Each scene shows the same named points in several views. A view is turned or mirrored, shifted and resized as a whole, has a little noise and may leave points out.
(in the rows, 128 means zero)

Scene 1
View 1
k_885: [125 158 124 139 131 134 130 143 102 151 117 105 120 131 145 129 123 106
 110 126 117 101 111]
k_299: [125 153 109 154 140 136 129 147  91 156 104  98 114 135 137 122 125  96
 127 132 112  86 116]
k_469: [128 143 127 128 117 130 129 123  86 142 100 105  84 112 112 122 148  95
 102 113 112 100 137]
k_826: [118 161 140 127 118 128 133 135  99 143 128 108 115 126 147 134 125 121
  84 120 119 109 112]
k_646: [119 157 130 142 130 145 133 145 117 152 117 111 126 115 137 123 125 121
 123 119 117 108 119]
k_95: [117 150 140 122 107 114 132 119  65 137 119  99  81 124 132 134 142 111
  63 119 114  98 126]
k_383: [107 160 151 131 116 140 137 137 119 143 132 116 123 103 139 126 126 147
  99 109 119 122 123]
k_796: [109 154 144 135 117 137 136 132 102 143 122 109 108 105 131 124 134 136
 100 110 115 112 130]
k_568: [108 144 146 136 112 144 136 125 105 141 112 112  95  84 108 114 147 141
 109  99 112 115 147]
k_250: [124 159 134 134 129 148 131 144 131 149 119 118 131 111 136 124 124 119
 126 114 120 117 117]
k_489: [126 147 118 146 132 143 130 139 104 151  99 106 107 113 120 117 136 102
 131 118 112  98 130]
k_442: [ 98 157 125 163 131 120 137 146  59 153 125  83 109 141 157 127 118 136
  87 136 110  78 113]
k_333: [107 146 116 174 143 163 135 153 120 160  98 105 124  95 115 100 131 136
 169 114 107  97 141]
k_941: [125 157 135 126 121 130 131 134 101 144 120 110 111 124 139 132 129 108
  94 119 118 108 116]
k_164: [121 150 130 137 123 142 132 135 109 147 108 110 108 107 121 119 137 115
 120 112 114 107 131]
k_3: [120 154 133 137 126 148 133 140 124 149 113 115 121 105 127 120 131 121
 127 111 116 115 126]
k_330: [130 152 143 112 110 132 129 122 107 138 115 117  99 108 122 131 141 104
  89 107 119 119 127]
k_311: [115 156 134 139 125 138 133 139 107 148 120 108 117 115 136 124 127 127
 110 117 116 107 121]
k_365: [121 149 115 154 137 145 131 144 103 154 101 103 113 116 125 115 132 109
 137 121 111  94 127]
View 2
k_568: [132 142 112 117 110 138 127 169 124 122 134 168  88  98  96 143 123 106
 128 142  92 123 150]
k_330: [136 142 108 117 112 124 113 130 124 113 139 156  73  89 143 115 114  93
 128 128 123 118 139]
k_796: [123 140 104 117 114 123 123 144 123 132 122 157  90 108 122 149 121 119
 135 132 117 126 146]
k_333: [142 143 115 123 107 141 153 189 124 171 114 139 116 139  86 136 111 156
  92 124  87 177 111]
k_164: [138 143 110 118 109 130 131 154 124 138 128 148  91 110 118 127 115 118
 113 126 110 143 129]
k_250: [127 141 119 127 126 125 122 137 126 151 119 143  92 122 134 115 104 148
 124 116 113 138 115]
k_941: [131 139 100 116 111 113 120 119 123 131 123 141  84 107 154 131 115 112
 126 120 138 133 134]
k_3: [134 142 116 123 119 130 126 148 125 146 124 148  92 117 123 119 107 136
 119 122 107 140 120]
k_489: [150 141 102 115  98 128 139 153 123 142 127 135  93 115 126 121 113 114
  94 119 118 164 118]
k_311: [126 140 104 119 114 119 127 136 123 143 117 145  93 118 133 141 116 129
 127 124 124 138 134]
k_885: [134 138  97 117 108 110 128 121 122 146 115 131  93 122 154 133 112 126
 116 114 142 152 124]
k_95: [133 137  81 102  91 107 122 119 120 105 129 149  78  88 151 161 134  68
 129 134 152 127 164]
k_442: [120 132  70 104  88  94 143 120 117 146  97 129 107 133 148 199 136 118
 124 125 161 164 154]
k_469: [153 140  94 107  89 126 131 146 123 115 140 145  81  91 133 128 122  75
 102 128 126 146 139]
k_383: [112 141 113 123 128 120 115 133 124 138 116 159  90 114 129 143 115 138
 150 129 117 115 142]
k_299: [148 138  90 112  93 112 144 134 122 153 114 118 101 128 147 136 115 121
  91 111 142 179 116]
k_365: [147 140 102 116  98 126 144 154 124 152 120 131 101 123 124 131 114 126
  94 118 118 170 116]
k_646: [130 140 110 123 118 121 129 139 124 152 116 140  96 125 133 129 110 141
 120 117 120 146 121]
View 3
k_442: [146 155 106 177 111 142  99 136  77 148 172 155  84  66 124  72 151 124
  98  58 123 136 151]
k_826: [135 120 118 185 120 139 127 150 116 144 142 148 143 106 113 112 140 122
 121 107 107 143 131]
k_95: [147 142 101 161 115 146 110 159  95 161 154 114 144 116  85  55 115 126
 101 137  96 158 151]
k_299: [107 173 109 158 113 130 155 135 101 139 154 144  63  79 141 114 157 146
 153 109 121 154 137]
k_330: [127 118 108 158 124 145 146 159 132 147 119 115 155 126 106 103 124 134
 136 160 102 158 121]
k_383: [138  85 111 175 130 151 129 150 141 136 107 139 148 101 133 119 144 125
 122 102 124 133 103]
k_489: [107 150  99 139 120 140 162 141 123 137 123 119  77  91 144 107 146 153
 157 136 125 154 117]
k_250: [112 111 117 170 128 139 161 144 144 128 110 146 117  97 149 147 156 138
 156 114 125 142 101]
k_365: [107 150 101 141 120 140 158 137 120 133 125 128  65  80 154 110 153 153
 157 118 133 150 115]
k_796: [137 102 101 158 126 154 127 151 131 139 111 123 129  98 130  95 136 132
 122 114 123 141 110]
k_3: [115 112 106 154 128 145 157 145 143 131 103 129 109  96 149 129 148 143
 153 123 129 144 100]
k_941: [125 131 116 175 120 137 141 150 118 144 139 138 133 108 116 113 140 131
 134 124 106 150 131]
k_885: [116 147 118 176 117 132 147 143 113 139 145 151 106  95 129 126 152 134
 142 108 113 149 131]
k_333: [106 122  88 121 131 154 164 128 144 118  88 118  35  57 193 117 166 162
 165  98 165 137  81]
k_568: [139  92  85 128 131 165 131 153 144 138  86  93 122 101 139  75 127 144
 124 138 135 145  94]
k_311: [127 118 109 166 124 144 138 145 126 137 122 138 114  93 137 114 147 135
 133 107 124 142 114]
k_469: [122 150  94 134 117 145 147 152 114 151 130  99 108 112 113  73 123 149
 138 164 110 165 133]
View 4
k_333: [148 144  83 134 172 149 125 145 108  66 136 120 146 121 181 119  95 112
 128 104 136 138  79]
k_311: [146 117 114 138 149 133 128 156 102  93 136 124 125 137 132 130 134 135
 130 138 135 139 115]
k_442: [121  71 120 167 150 109 146 169  93 101 137 112 154 137 113 133 107 149
 142 166 141 155  89]
k_826: [142 104 127 143 140 124 130 160  99 105 137 124 118 143 109 134 147 142
 131 154 134 139 126]
k_164: [139 130  98 139 159 143 122 146 107 100 122 128 119 131 139 130 131 130
 135 126 137 135 115]
k_95: [116  91 106 156 152 126 130 157 106 134 104 132 115 138  98 143 148 164
 155 165 148 146 131]
k_796: [147 115 105 131 149 137 127 158 109  95 126 131 123 136 136 134 143 152
 137 142 142 146 121]
k_299: [120 113 113 167 165 128 130 144  94 107 136 112 133 131 121 125 101 106
 132 130 129 128  94]
k_885: [134 112 124 153 151 128 130 151  95 104 141 116 123 138 115 128 125 118
 127 138 128 131 112]
k_646: [149 126 116 139 150 135 126 152 100  89 143 120 126 136 137 126 128 121
 123 129 130 133 110]
k_383: [160 118 119 122 137 134 128 163 105  85 139 130 121 141 136 133 153 149
 126 143 136 145 127]
k_365: [130 127  99 153 168 139 125 143 101  96 129 118 131 128 141 124 108 113
 133 121 133 131  96]
k_489: [128 132  97 152 167 142 123 140 104 105 122 122 123 128 136 127 115 115
 137 121 134 129 106]
k_941: [137 113 123 146 147 130 127 152 100 112 132 124 114 140 111 132 143 133
 132 144 132 132 127]
k_3: [149 133 106 132 154 142 122 150 105  90 134 126 121 134 144 127 133 127
 127 125 134 135 115]
k_568: [147 130  81 122 158 150 120 154 119  95 108 141 120 130 156 136 146 161
 146 132 149 148 123]
k_330: [137 127 108 137 151 141 118 147 110 120 114 135  99 138 116 136 159 143
 139 139 138 132 143]
View 5
k_469: [142 134 147 131 103 129 130 125 145 109 152 126 139 118 144 123 145 143
 135 113 112 142  99]
k_489: [141 122 139 129 128 144 103 118 149 104 137 117 147 120 137 130 135 141
 130 121 113 136  99]
k_164: [140 117 134 131 127 144 111 122 142 109 140 113 138 125 149 125 142 142
 131 111 113 132 107]
k_333: [141 112 125 124 169 141  73 116 152  98 108  98 160 132 148 127 137 132
 130 112 113 139  94]
k_311: [138 111 122 129 130 149 110 120 139 111 139 120 124 124 141 124 141 145
 129 104 119 123 123]
k_3: [139 106 128 134 135 154 105 119 140 111 137 105 135 130 153 129 140 143
 128 112 112 124 113]
k_250: [138  99 125 135 136 166 103 117 137 112 139 106 130 129 148 133 135 146
 124 117 113 117 120]
k_646: [138 107 124 130 137 157 101 117 141 108 136 114 131 125 139 130 135 145
 126 113 116 122 119]
k_796: [138 114 122 129 127 138 121 125 136 113 139 117 121 128 153 118 148 144
 134  94 118 126 123]
k_568: [139 118 130 131 129 125 124 130 136 114 134 105 134 135 174 114 157 138
 139  89 113 137 109]
k_442: [137 132 112 112 128 130 106 119 149 101 131 157 109 109  98 113 134 146
 132  92 138 128 134]
k_365: [141 121 134 126 137 145  95 116 151 101 131 118 146 121 131 129 133 140
 128 120 115 135 102]
k_95: [138 137 133 127  91 124 146 128 139 114 158 146 111 114 133 114 149 149
 137  94 124 134 124]
k_885: [138 115 126 129 122 157 107 115 143 108 145 130 124 117 122 130 131 149
 126 119 120 122 123]
k_383: [135 102 116 132 131 152 119 124 131 117 140 112 113 131 157 121 146 147
 130  94 119 116 135]
k_330: [139 117 139 138 102 146 138 126 133 118 160 117 125 124 158 125 147 149
 131 110 110 127 117]
k_941: [137 115 130 133 111 152 123 120 138 113 153 127 119 119 135 127 138 150
 128 112 118 122 125]
k_826: [136 113 121 130 114 152 124 121 135 115 151 131 109 120 134 123 139 151
 128 103 122 117 135]
View 6
k_826: [119 125 114 132 133 111 126 134 155 151 124 117 123 129 141 108 122 113
 144 121 127  77 160]
k_469: [127 123 150 115 124 156  97 145 117 158  86 136 110 159 156  93 121 111
 123 154  72  93 161]
k_330: [115 124 143 131 130 151 147 137 125 169  94 127 111 146 134 107 120 126
 133 156 113  89 166]
k_941: [126 122 115 123 135 128 122 137 148 156 116 118 124 141 143 105 117 121
 141 132 113  89 159]
k_885: [141 118  90 115 137 125 101 137 160 153 124 118 135 143 155 104 112 124
 149 121 104 103 151]
k_164: [138 122 107 127 111 150 113 134 132 165  96 145 117 142 167 106 122 114
 146 152  96 126 154]
k_646: [143 120  76 128 116 133 116 130 152 163 114 139 129 133 166 112 118 119
 159 136 114 131 149]
k_299: [159 115  82  99 133 133  63 144 158 147 119 125 137 155 175  95 110 118
 145 121  71 116 144]
k_311: [133 122  96 132 115 125 117 130 148 158 114 138 121 129 161 111 123 108
 153 133 116 111 155]
k_250: [143 119  71 132 120 141 137 126 153 173 113 135 130 134 159 116 114 131
 164 145 125 138 150]
k_489: [150 118  97 111 118 155  89 138 135 160  96 142 125 154 174 101 116 118
 143 149  76 133 149]
k_333: [169 118  49 129  77 152  79 126 138 167  93 183 123 133 215 111 128  96
 169 155  81 190 141]
k_568: [119 129 135 152  83 147 130 129 110 168  79 170  94 125 171 111 141  89
 142 166 109 122 164]
k_796: [121 126 117 146 105 124 126 129 135 158 105 148 109 123 160 111 133  96
 146 141 120 104 161]

Which points are out of place in each view (at most two, in the order of its rows)? Write - if all are in place.
view 1 | k_383
view 2 | k_164
view 3 | -
view 4 | k_3
view 5 | -
view 6 | -
